Points on a hilly landscape, in no order, each with its height.
From any point a ball rolls to the lowest of the 2 points nearest to it. It stops when none of these is lower. Distance is the straight distance between rows; heights are no part of it.
Q238 height 6.23: [168 178 161 157 143  97 158 175 135 109 107 101  65 152  97 154 185 158
 141 118 152 103 128 144 140]
Q369 height 8.84: [162 108 193 136 123 144 122 133 137 120 151 137 144 119 125 120 105 129
 143  90 185  61 143  41 114]
Q112 height 5.47: [123 115 150 160 134 125 135  67 107 121 152 120 167 150 141 110 160 114
 110 172 148 133 102 117  85]
Q459 height 3.28: [ 77 112 100 105 128 130 101  99 138 127 126 164 159 119 144 125 110 121
 120 149  93 195 142 181 152]
Q615 height 6.75: [139 170 160 152 140 126 167 145 130 168 140 123 100 108 100 118 141 136
 129 148 143 141 187 118 152]
Q88 height 3.18: [189 128 126 161 123 135 128 121  72  95 140 145 161 121 158 138 130 105
 120  94 149 146 120  87  97]
Q746 height 8.55: [121 146 161 118  99 128 110 132 174 138 152 155 149  86 145 106  92 116
 154 117 113 149 170 126 155]
Q401 height 5.09: [ 93 125 138 132 106 126 121  52 130  94 138 137 182 128 166 117 164  96
 135 150 108 189 100 148 110]
Q883 height 5.89: [131 114 100  87  98 144  99 200 159 176 104 118  77 145 114  94 105 144
 159 149 111 103  88 146 110]
Q83 height 5.81: [178 146 164 150 137 114 122 175 123  76 128 128  95 134 132 158 158 157
 146  88 173 100 116 114 134]
Q77 height 5.18: [ 79 110 130 129 131 123 126  39 122  88 132 131 178 135 155 133 162 115
 118 146 113 154 106 144  98]
Q614 height 2.60: [122 145 168 126  87 113  96 106 148  53 134 140 177 134 189 125 166  89
 174  94 122 177  96 127 118]
Q243 height 3.08: [146 116 104 150 149 120 117 107  89  73 123 135 165 114 155 196 144 138
 109  63 159 120 114  97 139]
Q304 height 7.04: [175  91 151 140 127 148 129 158 114 167 131 118 107 151 110 109 100 137
 120 150 160  65 109  70  83]
Q858 height 8.89: [115 151  71 117 151 113 157 149 132 167 109 112  78 131  89 141 120 145
 101 147 100 139 143 194 170]
Q759 height 6.37: [211 109 166 162 104 171 150 192 103 138 125  95 110 130 123  99 116 131
 125 178 134 116 133  88  70]
Q120 height 2.70: [161 150 200 143 106 114 118 140 140  72 132 115 124 144 154 123 162 138
 159 113 149 119 114 117 124]
Q374 height 4.40: [ 84 120  96  90 108 123  90 140 157 102 112 161 134 131 151 140 115 124
 138 103  96 164 113 168 158]
Q801 height 3.22: [120 111 105 125 147 142 127 130 132 217 139 108 108 139  85  96  92 130
 107 178 134  82 123  99  94]
Q771 height 7.85: [ 93 128 129 136 129 157 139 103 136 218 150 146 140 105 115  96  90 117
 115 176 115 146 176 119 137]
Q531 height 4.86: [102 135 140 143 139  93 113  84 130  29 116 104 132 163 156 190 184 147
 103 104 138 118  94 147 124]
Q874 height 7.46: [106 129 139 112 156 148 133 133 150 199 154 151 104 108 106 122  56 140
 110 108 145 103 217 101 173]
Q592 height 3.73: [ 73 141 155 114 103 104  99  92 154  68 123 143 143 136 171 143 174 124
 141 138 100 186 110 190 134]
Q296 height 4.95: [144 150 128 146 114 103 149 146 111 110 122  87  90 157 119 135 177 142
 123 175 123 122  75 162 102]
Q879 height 7.84: [139 129  84 105 177 127 160 156 137 207 122 117  72 145  74 144  84 141
  88 101 135  58 165 138 161]
Q938 height 2.43: [161 142 174 126  99 126 104 124 134  58 138 135 169 118 179 135 160 100
 156  81 140 138 109 106 125]
Q53 height 4.64: [ 82 111 136 120 133 129 105  78 130  88 122 129 202  90 163 149 111  96
 135  58 121 141 153  91 159]
Q237 height 7.56: [179 140  85  95 114 147 123 229 140 177 105 133  53 124  99 129  72 167
 147 108 136 103 131 136 139]
Q271 height 3.49: [ 84 105 102 132 183 117 148  62 111 154 134 122 142 130 102 140 127 128
  77 143 142 130 164 146 132]
Q872 height 4.31: [114 126 134 138 107 108 115 112 121  64 123 112 130 168 153 142 184 145
 125 136 114 140  61 166 100]
Q474 height 4.32: [ 65 119 193 105 148 102 111  81 176 106 131 132 153 125 135 119  97 110
 122 104 138 112 182 102 183]
Q173 height 7.00: [174 140  72 115 105 140 123 216 126 143 110 151  76 110 117 134  81 155
 143  98 133 129 120 146 145]
Q934 height 2.80: [148 136 162 172 138 118 140  68  94  75 152 136 175 125 153 125 187 115
 116 131 146 159 107 132 105]
Q885 height 4.05: [118 124  89  96  93 132  82 169 165  99 102 165 122 130 157 127 124 123
 170  98  88 174  92 187 152]
Q754 height 2.30: [126 116 107 127 131 130 147 137 122 187 127  99 100 145  91  95 122 121
 111 191 125  92 100 125  97]
Q836 height 2.91: [116 132  51 120 137 137 126 144 112 153 126 166 119  96 114 143  85 145
  96 121 110 177 167 169 169]
Q749 height 6.84: [122 170 174 148 139 106 164 134 154 142 141 129 115 106 111 124 143 134
 133 147 131 153 200 154 166]
Q775 height 6.36: [188 152 142 173 120 155 168 160  91 161 136 124 103  98 100 108 131 140
 122 168 145 141 167  99 125]
Q184 height 4.53: [ 83 118 168 116 127 122 108  83 158  95 141 138 198  97 146 129 102  97
 141  73 123 127 155  83 151]
Q840 height 1.92: [169 161 134 141 104 125 118 146 112  66 150 152 173  79 180 156 139 100
 146  54 133 185 154 114 152]
Q258 height 5.03: [111 126 123 132 102 139 112  59 111 113 140 144 187 129 159  94 162  78
 124 167 100 203  94 157  97]
Q864 height 7.53: [165 109 129 110 130 145 124 180 135 189 131 119  84 151  94 121  91 152
 124 117 160  55 119  90 107]
Q193 height 4.13: [146 139 108 153 138 143 155 140 115 191 143 130 109 121  98 114 127 133
 109 170 125 137 150 128 124]
Q97 height 6.91: [102  87  85  79 129 164  95 172 157 183 112 159 115 120 107 120  39 145
 142  76 122  93 143 106 150]
Q731 height 8.01: [153 131 110 108 149 123 142 170 134 181 122  93  72 158  88 137 105 144
 117 116 145  38 121 119 125]
Q111 height 3.85: [ 74 142 120 119 171  77 176  97 145 173 125  83  82 159  91 137 159 121
  93 189  71 134 149 179 138]
Q417 height 6.01: [175 166 156 152 146 107 147 159 111  85 129 122  98 138 117 152 179 162
 125 114 162 110 116 141 134]
Q873 height 8.74: [151 134 189 143 138 131 133 150 140 159 150 118 108 129 119 106 130 134
 146 142 161  93 145  91 114]
Q854 height 7.74: [117 102 123  98 157 153 120 153 146 196 118 136  91 141  88 127  68 152
 125  95 147  63 166  97 144]
Q333 height 7.96: [ 90 138 146 128 150 145 144 126 159 229 152 141 120 112 102  92 105 122
 121 174 116 136 201 113 140]
Q703 height 3.38: [138 140 115 133 107 144 129 136 126 138 141 160 142 109 137 106 116 117
 125 140 121 181 133 143 128]
Q383 height 3.07: [103 134  93 112 105 149 108 128 149 132 125 168 158 101 149 108 112 113
 134 132  96 201 140 165 151]
Q27 height 5.10: [129 104  53 116 128 141 104 161 105 136 109 150 140 121 120 165  94 141
 124  68 135 116 103 124 134]
Q207 height 4.93: [121 121 119 140 100 156 125  95 103 135 141 140 174 122 157  83 145  96
 122 172 100 195 102 148  99]
Q851 height 6.05: [205 123 137 161 116 148 161 175  95 146 130 104 101 135 103 101 126 134
 124 181 137 131 129 105  97]
Q2 height 5.95: [148 124 130 158 154 142 137 123  96 150 150 131 129 127 112 133 118 135
 110 127 167  92 139  96 119]
Q830 height 8.54: [138 148 203 155 159 116 162 123 135 180 153  96 100 141  97 108 172 131
 121 180 152  95 161  88  94]
Q385 height 2.94: [179 107  87 100  81 131 105 207 118 108 104 116  96 154 130 114 104 126
 150 142 108 103  47 147  93]
Q762 height 7.05: [117 118  77 126 105 154 130 140 130 205 119 124 117 120 106  68 117 118
 113 220  80 161 101 150 111]
Q29 height 8.99: [206 138 190 188 105 150 171 147  98 103 136 101 128 124 140 105 167 119
 139 187 143 147 135 108  91]
Q567 height 2.13: [186 160 151 140  90 124 120 164 123  61 126 153 141  97 166 137 142 113
 178  72 135 166 130 129 136]
Q264 height 3.09: [ 56  84 168 119 147 135 120  35 151  92 117 119 193 132 136 121 137 112
 155 109 131  98 112  86 107]
Q826 height 7.69: [133 143 111 123 143 150 134 162 131 188 148 160  94 101 101 136  60 150
 124 100 134 131 203 117 176]
Q134 height 3.36: [164 110 127 108  80 158  98 139 109  97 129 137 175 140 182 102 119  81
 161 105 117 161  87 101  92]
Q953 height 8.09: [112 143 168 126 160 143 152 140 160 246 136 110  97 123  89  94 124 120
 126 184 113 121 188  95 111]
Q247 height 8.30: [139 143 129 133 139 137 131 157 133 142 130 143 111 120 118 121 122 150
 127 119 146 129 153 139 140]
Q121 height 2.57: [ 86 122  90 139 179 110 158  58  97 158 139 100 128 136  92 147 144 132
  62 174 127 122 134 167 117]
Q462 height 7.14: [138 144  36  99 159 118 153 135  88 150 123 108  94 139  99 159  97 128
  89 138 139  57  98 168 134]
Q937 height 8.75: [111 145  78  97 136 107 140 176 152 142  94 110  60 141  94 142 119 141
 125 129  94 128 126 207 172]
Q930 height 7.55: [128 115 103 108 178 138 147 144 145 210 125 129  78 142  90 145  70 151
  88  91 140  66 190 110 171]
Q622 height 3.60: [ 91 159 162 135 113  96 121 100 138  40 128 131 142 128 163 143 194 132
 131 131 105 195 135 197 156]
Q709 height 4.77: [139 123 161 118 127 127 101 144 154  93 133 151 139 109 137 147 103 124
 151  62 149 105 148  98 150]
Q216 height 9.07: [128 155  95  97 138 112 166 187 150 214 111  85  57 156  77 120 132 129
 121 178  91  64 119 150 112]
Q433 height 4.79: [ 59  92 128 107 130 127 114  30 129  72 103 121 198 121 173 149 149 100
 148  92 107 152 114 114 132]
Q198 height 9.06: [113 143  97 123 175 102 161 137 132 151 123 109  88 138  94 145 136 140
  85 130 119 119 151 182 165]
Q793 height 3.32: [179 118 174 141 107 120 123 167 126  70 126 101  95 169 147 128 156 135
 150 137 146  95  66 121  93]
Q363 height 3.95: [ 88 135 136 125  98 104 109 109 151  81 120 119 112 160 162 128 169 134
 146 148 103 158  82 187 116]
Q479 height 3.27: [123 155 150 160 125 107 146 103 112  80 136 124 131 120 135 148 197 142
 114 148 131 171 126 182 136]
Q641 height 4.63: [ 70  84  87  92 136 122 105 102 137  90  85 116 142 155 136 163 119 145
 130  86 113 104  87 131 123]
Q978 height 5.00: [ 46 107 160  87 112 108  88  88 185  76 112 145 179 123 175 126 108  89
 163  90  90 160 135 130 172]
Q629 height 3.72: [114 133  85  83  89 112  89 192 166  93  89 148  98 137 150 130 127 149
 164 103  88 164  86 203 156]
Q745 height 2.68: [120 146  52 124 106 133 124 149 114 115 111 184 137  87 138 145 118 123
 122 113  87 230 148 194 167]
Q434 height 6.65: [163 144 196 150 115 148 148 142 140 174 154 118 122  97 118  81 127 119
 141 185 130 136 171  83 108]
Q8 height 4.00: [ 70 147 165 126 170  84 173 105 165 173 124  97  88 161 104 132 169 128
 110 167  81 139 173 164 143]
Q200 height 3.93: [ 74  97 129 130 178 122 130  76 131 137 118 127 132 139 112 135 111 133
  96 122 134 115 158 130 148]
Q569 height 7.34: [ 99 109  77 137 136 133 128  80 103 169 135 127 155 126 116  97 128 119
  96 193 107 164 104 156 106]
Q561 height 7.27: [120 128 125 131 180 136 152 118 132 208 151 137  99 125  84 135  78 149
  91 104 145  92 213 102 169]
Q334 height 2.97: [136 126 116 124 102 155 115  92  98 117 139 153 182 110 171 108 124  74
 136 111 113 191 115 107 110]
Q819 height 8.39: [127 119 192 126 159 124 148 129 144 198 137  95 112 159  96  99 147 126
 123 173 152  62 137  78  79]
Q566 height 8.93: [174 137 189 171 122 135 148 127 105 112 147 121 140 124 143 100 155 119
 130 164 147 133 131 101 110]
Q640 height 6.51: [141 116  93 108 104 144 123 192 135 199 110 112  81 129 107  99 104 130
 142 180 107 106 107 135 110]
Q104 height 8.04: [151 143  96 131 135 144 125 166 117 145 137 152  97 108 104 149  88 152
 120  91 144 130 159 133 162]
Q657 height 6.11: [141 116  56 105 120 138 104 189 125 132 113 151  98 134 119 160  82 151
 126  77 129 110 111 134 143]
Q984 height 9.05: [188 148 185 193 110 137 179 153  97 127 126  95 121 121 109 103 177 124
 130 206 129 153 158 100 108]
Q892 height 6.57: [165 166 132 164 131 148 161 137 111 174 164 142 115  84 106 120 106 146
 110 149 143 148 194  95 146]
Q841 height 7.73: [109 128 112 141 133 159 138  75 112 184 159 157 168 105 124  97 111 114
 104 165 121 165 155 109 122]
Q288 height 1.03: [126 105 131 130 132 133 124 122 137 161 135 109 123 152 112 103 131 128
 130 163 139  98 102 111  97]
Q179 height 2.81: [141 115  92 139 129 112 136 109  92 114 127 107 135 147 125 125 135 125
 101 173 139 100  61 140  86]
Q159 height 3.35: [102 104  87 131 152 127 115  93  97  69  98 123 169 123 146 190 144 143
 119  67 142 121  91 100 142]
Q688 height 7.63: [ 82 106 120 143 145 136 137  39 115 152 150 142 182 116 129 106 127 106
 105 166 129 145 144 122  99]
Q784 height 4.78: [123 123 117 157  98 149 132  99 123 153 130 119 151 132 139  67 159 100
 126 221  90 194  96 143  94]
Q965 height 3.65: [143 107  87 147 129 155 130  97  81 140 144 160 167 107 142 138 104 119
 117  95 137 139 138  83 110]
Q728 height 2.85: [109 108 167 146 166 130 132  72 127  81 123 130 181 120 135 158 129 120
 125  71 170  76 138  56 127]
Q550 height 2.40: [114 133  44 130 127 128 128 133 100 126 122 160 127  91 118 156 120 136
  93 126  97 210 146 196 169]
Q340 height 6.81: [146 165 179 177 130 130 162 111 122 142 168 131 151  90 125 100 137 115
 122 153 140 148 178 112 133]
Q360 height 5.62: [193 120 171 129 117 131 106 185 131  88 121 137 110 133 144 148 129 152
 159  71 165  85 123  81 118]
Q999 height 2.59: [138 153 156 109  78 111 109 190 164 111  84 115  73 154 138 113 154 158
 186 136 109 140  86 163 128]
Q210 height 4.98: [167 134 149 107 106 134  96 182 154  98 121 157 127  96 148 138  96 140
 178  65 147 123 150 113 153]
Q399 height 4.15: [120 107  88 125 136 137 108 126 108 127 124 155 158 116 130 151  94 128
 131  83 136 119 127  97 130]
Q155 height 5.14: [ 55  94 145  88 111 138  87  81 164  96 119 145 199 110 168 117 107  92
 174  80  90 150 129 110 145]
Q944 height 4.45: [159 135 103 142 143 148 171 157 109 215 148 112  83 113  83 106 114 133
 100 174 128 121 151 104 118]
Q74 height 3.71: [146 132 108 150 114 156 145 132 111 165 139 132 131 114 125  94 127 124
 110 174 123 169 133 133 116]
Q940 height 8.76: [174 136 206 144  97 128 113 139 147  77 159 127 179 111 157 114 119  98
 160  66 151 103 143  54 114]
Q919 height 1.96: [173 172 104 167 105 128 155 155 101  82 128 169 127  75 139 161 146 141
 126 103 135 200 155 157 170]
Q39 height 3.94: [ 50  74  92  90 148 112  94  84 139  56  65 104 146 151 160 186 125 152
 126  73 106 119  83 116 153]
Q715 height 2.92: [118 144  80 118  82 153 112 135 126 138 133 178 163  89 154 109 112 105
 134 122  85 232 149 170 157]
Q320 height 9.20: [112 139  99 115 157 109 156 153 141 199 124  91  73 153  86 119 120 130
 108 159 107  84 129 158 133]
Q626 height 9.31: [102 128  97  83 162  99 144 141 153 150 109  92  64 171  97 159 114 143
 104 126 110  71 119 174 150]
Q998 height 2.53: [138 135 193 135 113 110 108 116 151  52 143 131 157 135 168 137 166 115
 162  99 144 117 109 112 124]
Q687 height 6.85: [139 133  89 113 111 145 136 173 129 203 111 116  87 117  96  88 117 128
 124 202  97 153 109 143 119]
Q960 height 8.91: [128 125 122  75 129 117 134 195 171 208 109  97  51 160  83 109 122 147
 146 150 102  68 117 131 115]
Q982 height 3.48: [ 84 164 170 147 129  95 145  90 143  72 131 121 125 130 142 142 206 139
 116 163 120 187 145 198 155]
Q600 height 3.52: [111 115  22 114 130 151 117 142 104 179 132 174 118 103 112 145  61 141
 102 114 103 160 157 142 159]
Q506 height 5.26: [196 125 158 105  75 134  96 190 147  88 116 146 130 114 162 119 103 124
 190  84 133 133 119 110 115]
Q75 height 8.61: [108 105 121  68 126 135 107 181 185 193 105 113  75 165  97 111  90 149
 148 126 130  57 120 127 125]
Q7 height 6.88: [130 182 184 161 128 111 166 110 134 109 163 132 147  95 133 118 155 121
 130 152 140 166 181 143 156]
Q849 height 9.28: [119 142  92 100 178  88 163 125 136 159 114  93  66 157  98 160 132 137
  88 131 105  78 139 175 168]
Q456 height 5.40: [ 84  93 127 104 106 157 104  89 146 123 120 139 197 119 157 110 108  94
 165  90 115 129 108  96 118]
Q185 height 3.02: [152 150 131 171 134 109 153  88  92  70 148 129 142 128 137 149 201 131
 104 143 144 163 103 160 123]
Q562 height 6.73: [165 126 108 160 151 164 151 128  73 179 167 148 109 104  93 129  79 150
  90 123 160 118 166  79 120]
Q618 height 6.74: [139 151 190 156 113 133 145 119 142 149 164 123 153 100 130  80 140 110
 134 180 131 151 170 103 121]
Q546 height 2.96: [ 80 106 162 126 161 125 118  53 133  85 119 130 177 130 135 145 132 117
 133  94 145  98 138  86 130]
Q589 height 3.83: [ 76  97  94 116 143 134 109  78 124 115 113 140 154 137 134 138 125 126
 123 128 120 134 111 136 126]
Q313 height 8.16: [136 122  90  90 175 121 155 156 149 208 118 100  65 165  79 143  90 146
 101 113 133  24 129 121 144]
Q80 height 8.13: [144 121 117  78 124 146 112 205 159 177 108 129  71 139 102 120  72 155
 144 103 137  75 135 127 142]
Q219 height 4.62: [ 97 117 183 108 129 124  99 126 169 103 124 140 140 127 140 139 102 122
 152  72 141  84 149  98 148]
Q933 height 3.86: [146 116 141 127 121 107 114 137 129  69 123 104  99 177 138 148 161 147
 135 124 148  75  45 122  88]
Q711 height 1.74: [174 180 114 153  99 134 138 147 101  73 143 163 156  62 151 142 125 115
 143  83 125 214 164 138 158]
Q533 height 3.21: [109 150 127 101  85 104  92 182 168  93  90 131  86 153 146 134 148 153
 175 115  95 141  80 193 142]
Q704 height 4.66: [ 88 139 137 135 115  87 105  91 135  46 113 108 127 164 174 171 177 143
 116 110 121 133  64 164 107]
Q595 height 2.95: [202 112 119 153 114 141 131 147  81  82 131 132 150 134 150 133 135 117
 131 104 148 135  98 106 101]
Q812 height 2.05: [135 145 186  99  68 111  84 188 181  93  88 120  72 149 160 103 152 161
 202 125 114 129 102 154 112]
Q881 height 7.19: [104 111  69 126 117 149 123 102 112 189 128 125 143 117 119  78 125 114
 103 216  88 172  97 155  94]
Q772 height 3.11: [160 115 116 126  93 171 113 112  91  87 141 135 188 125 179 113 127  56
 147 100 118 191 100  96  94]
Q935 height 8.87: [101 139 106  92 138 113 114 162 167 144 106 126  80 146 108 125 116 144
 139 126 105 131 135 182 169]
Q18 height 2.93: [144 139 143 156 142 113 123 106 103  57 138 147 178 110 163 179 165 125
 116  70 149 146 142 116 148]
Q580 height 4.71: [ 77  93 112 112 133 131 107  60 119  75  99 121 213  98 175 165 131  98
 147  59 109 151 129  98 157]
Q839 height 2.77: [141 140 142 127  93 130 110 115 124  89 147 149 178 117 175 113 156  93
 145 120 117 181 112 140 115]
Q157 height 8.56: [148 150  46 148 153 113 164 121  66 138 144 118 120 104  94 164 130 136
  62 155 139 121 116 171 137]
Q823 height 2.63: [138 122 201 150 118 116 118  74 137  74 146 121 185 143 158 130 165 107
 143 111 151 115 103  87  95]
Q514 height 4.87: [ 61 102 172 112 125 126 102  57 153  55 115 127 185 138 174 148 152 107
 152  91 112 126 108 116 133]
Q739 height 2.22: [153 172  84 139 116 127 134 166 106  90 112 174 122  79 130 157 122 148
 135  87 120 211 163 173 182]
Q547 height 5.48: [200 118 158 128  96 135 102 193 120  78 127 141 125 137 162 130 121 127
 170  76 146 108 111  87 115]
Q985 height 9.04: [ 83 116 125  88 158 104 114 144 177 150 103 111  66 170 110 129 112 150
 120 109 109  88 147 158 169]
Q154 height 8.86: [185 144 218 160 126 129 150 151 121 127 148 100 113 129 131  97 159 136
 151 166 159 103 145  87  98]
Q272 height 5.36: [172 164 128 159  97 103 160 173 109 109 101  91  86 141 103 120 179 143
 149 180 118 149  89 160 115]
Q901 height 8.22: [107 124 169 129 160 130 145 136 153 225 139 106 101 144  90  93 137 118
 125 182 120  98 152  98  96]
Q555 height 1.02: [184 115 106 121  98 119 122 184 110  92 113 111 101 154 140 123 137 131
 146 140 127 124  56 147  93]
Q125 height 8.03: [126 141  52  87 136 118 130 159 119 136 106 110  90 147 106 156 107 139
 113 132 125  86  98 175 142]
Q495 height 2.98: [183 138 193 145 102 114 118 179 135  70 120 107  93 156 144 121 173 152
 171 124 147 116  95 129 112]
Q194 height 8.85: [140 116 175 124 127 139 118 126 137 134 144 141 137 120 127 113 114 127
 144 118 165  84 137  80 113]
Q232 height 5.08: [112 125  23 110 146 121 132 111  90 160 123 127 134 114  99 152  97 135
  79 151 112 130 116 190 134]
Q65 height 3.53: [ 65 129 117 133 179  94 162  74 128 161 127  89 105 151  99 131 160 131
  75 186 108 134 147 186 139]
Q669 height 1.95: [111 102 161 135 113 134 114 110 135 148 138 117 131 159 134  91 157 121
 134 189 125 116  97 118  84]
Q309 height 6.41: [175 185 169 157 110  90 173 187 124 119  93  72  57 154  92 144 199 155
 153 143 141 117 124 142 122]
Q654 height 2.55: [153 143 189 110  96 118  94 186 172  86 116 121  97 151 151 112 146 152
 192 108 135 112 110 132 113]
Q606 height 3.62: [ 80  84  80 108 157 134 108  78 116  59  69 104 171 128 153 203 149 137
 130  57 122 131 101 106 148]
Q259 height 4.33: [105 153 168 147 134 119 138 115 145 135 137 117 120 127 129 108 167 128
 140 175 123 160 144 158 131]
Q621 height 8.44: [112 136 140 117 129 131 115 142 147 139 139 162 128 108 127 125 104 132
 140 105 145 137 173 131 157]
Q537 height 5.64: [143 108 145 149 145 133 132  84 103 129 148 131 164 134 134 119 132 127
 120 142 156 108 119  92 100]
Q638 height 2.76: [137 122 164 148 153 118 124  84 106  67 140 125 184 126 150 163 155 123
 129  75 169 102 122  69 122]
Q274 height 8.53: [112 137  51  77 145 105 124 167 137 136  92 122  66 143 100 161  93 133
 115 118  97 103 117 199 175]
Q137 height 4.16: [ 75 159 192 142 154 102 165  97 155 159 133 111 110 139 112 113 182 125
 123 175 117 157 180 160 151]
Q153 height 6.69: [199  86 162 140 105 169 133 169 103 156 139  98 113 148 121  93 105 133
 120 180 144  83 119  73  75]
Q761 height 3.50: [ 75  97  76 108 137 128  98  82 135 133 117 150 162 131 136 133 113 117
 116 132 100 167 118 167 136]
Q656 height 5.33: [114 112 125 149 140 121 134  45  93 107 142 122 173 147 149 123 173 114
  98 170 128 152  87 134  78]
Q778 height 0.83: [111 114  87 132 158 106 150  69  89 134 138  99 135 147 102 134 150 136
  88 178 139 103  94 155  94]
Q992 height 5.70: [184 149 127 164 103 140 156 183 101 120 102 102  96 132 107 106 152 141
 129 178 134 144 115 134 113]
Q800 height 6.53: [183 146 183 165 119 153 163 156 119 174 139 118  96  99 107  95 127 138
 137 181 148 124 176  81 118]
Q138 height 2.69: [139 115 170 149 128 126 123  82 112  65 139 133 193 129 164 135 148  98
 147  93 157 113 111  70 102]
Q651 height 8.80: [156 125 192 138 124 136 119 132 141  95 152 132 159 102 137 139 107 118
 154  54 176  73 143  39 124]
Q114 height 6.15: [122 123  31 107 154 114 140 105  81 151 121 122 127 136  96 153  92 123
  91 161 132  82  86 162 118]
Q645 height 5.02: [ 87 138 160 145 154  91 121  70 135  46 115  99 107 153 150 184 183 148
  93 124 136 138 111 162 141]
Q729 height 4.17: [ 77 115 171 124 164 108 125  72 155 127 129 128 145 143 122 132 120 128
 116 126 144 108 168 126 157]
Q672 height 8.72: [150 127 197 109  91 120  93 146 181  94 150 137 172 107 162 102 114  98
 178  70 135 116 140  81 120]
Q486 height 8.02: [170 133  48 166 145 135 163 123  52 138 158 131 129 111 100 152 110 139
  65 141 144 130 113 139 111]
Q327 height 4.48: [ 92 158 147 151 119 124 145 117 143 159 133 127 118 122 114 103 173 124
 134 204 101 176 134 156 123]
Q905 height 3.37: [158 131 120 162 138 132 138  99  72 111 158 157 168  98 142 156 127 122
 108  91 158 148 136  85 119]
Q968 height 2.71: [136 144 192 163 117 108 131  69 119  62 163 135 180 125 166 133 180 106
 130 126 146 153 108 122 114]
Q469 height 2.29: [192 154 168 145  89 124 120 156 115  46 128 140 154 113 178 129 163  97
 167  93 134 171 111 123 115]
Q988 height 4.11: [143 135  98 132 124 101 146 128 100 107 122  81  98 172 119 134 152 129
 117 174 132  80  58 147  89]
Q571 height 3.39: [ 59  81 126 120 153 138 125  45 131 109 112 119 170 152 132 132 136 128
 133 126 121 105 101 109 101]
Q773 height 5.39: [ 75  83  85  98 128 141  90 122 134 112  89 143 144 141 125 147  95 133
 137  76 112 102 101 118 138]
Q294 height 2.86: [124 137 151 150 147 117 128  70 108  81 150 142 194 103 154 159 154 114
 110  81 151 138 147 102 135]
Q67 height 2.44: [180 121 104 145 115 131 131 157  86  87 130 128 131 147 138 138 147 132
 121 115 143 126  74 127 104]
Q6 height 6.30: [173 133 123 161 156 142 156 130  93 151 160 134 110 123 101 139 114 160
  89 114 178  87 153  75 121]
Q347 height 4.65: [101 141 123 142 100 150 131 114 139 165 129 138 141 108 128  82 156 111
 126 214  80 190 125 164 118]
Q790 height 4.44: [ 92 126 179 125 134 119 110 113 169  98 150 144 176 104 141 133  97 117
 136  73 135 121 184  93 170]
Q228 height 3.92: [147 114  89 119 133 171 139 160 114 232 143 124  91 122  93  98  76 142
 112 170 130  87 139  99 116]
Q414 height 7.23: [157 116  40 136 149 132 147 121  73 143 132 127 129 122 106 160  98 132
  86 125 139  90  97 126 114]
Q770 height 4.23: [112 129  22 106 129 145 130 139 104 191 127 143 116 112  98 124  66 130
  91 142 108 140 126 164 141]
Q764 height 7.42: [114  93 111 101 140 162 106 152 144 188 129 157 111 126 104 135  46 146
 129  81 147  69 155  78 139]
Q379 height 7.51: [ 83  96  72 140 149 128 132  42  99 147 128 138 181 112 120 115 134 124
  84 171 119 165 122 147 103]
Q573 height 4.70: [ 80 100 127  78 121 117  73 152 185  92 108 160 125 135 153 141  99 124
 152  81  99 144 141 156 177]
Q331 height 4.92: [147 101  83  72  83 133  96 203 138 156 104 117  88 157 121 100  90 139
 155 151 108  78  61 142 106]
Q152 height 6.16: [ 83  91  88  85 132 144  88 152 157 139  91 161 129 140 123 142  66 136
 139  77 117  99 125 114 157]
Q225 height 8.65: [135 145 210 136 159 121 144 128 156 150 147  99 112 146 118 118 151 135
 142 141 161  84 161  95 118]
Q732 height 7.06: [136 142 123 152 164 149 157 106 109 197 167 145 106 107  92 131  90 143
  95 119 166 109 197 106 139]
Q61 height 4.88: [ 80 120 156  87 112 101  77 121 182  72 102 149 154 124 163 137 115 110
 161  86  96 154 139 144 171]
Q231 height 8.64: [129 122 155  99  92 140 101 139 165 122 157 151 157 105 154  96 102 106
 164  95 126 136 146 104 130]

Call two points neighbours if one is among the 2 nearest of the other. Go from one point of each pair to the other, from neighbour to neighbour, staying as low as possible. Name the highest point that can't be avoided.
Q778, Q711: Q988
Q555, Q823: Q194
Q288, Q550: Q944
Q812, Q711: Q495

For each start below, name the point where the ball stops.
Q851: Q778
Q155: Q812
Q193: Q550
Q134: Q711
Q953: Q555
Q793: Q711
Q75: Q555
Q29: Q555
Q772: Q711
Q984: Q555
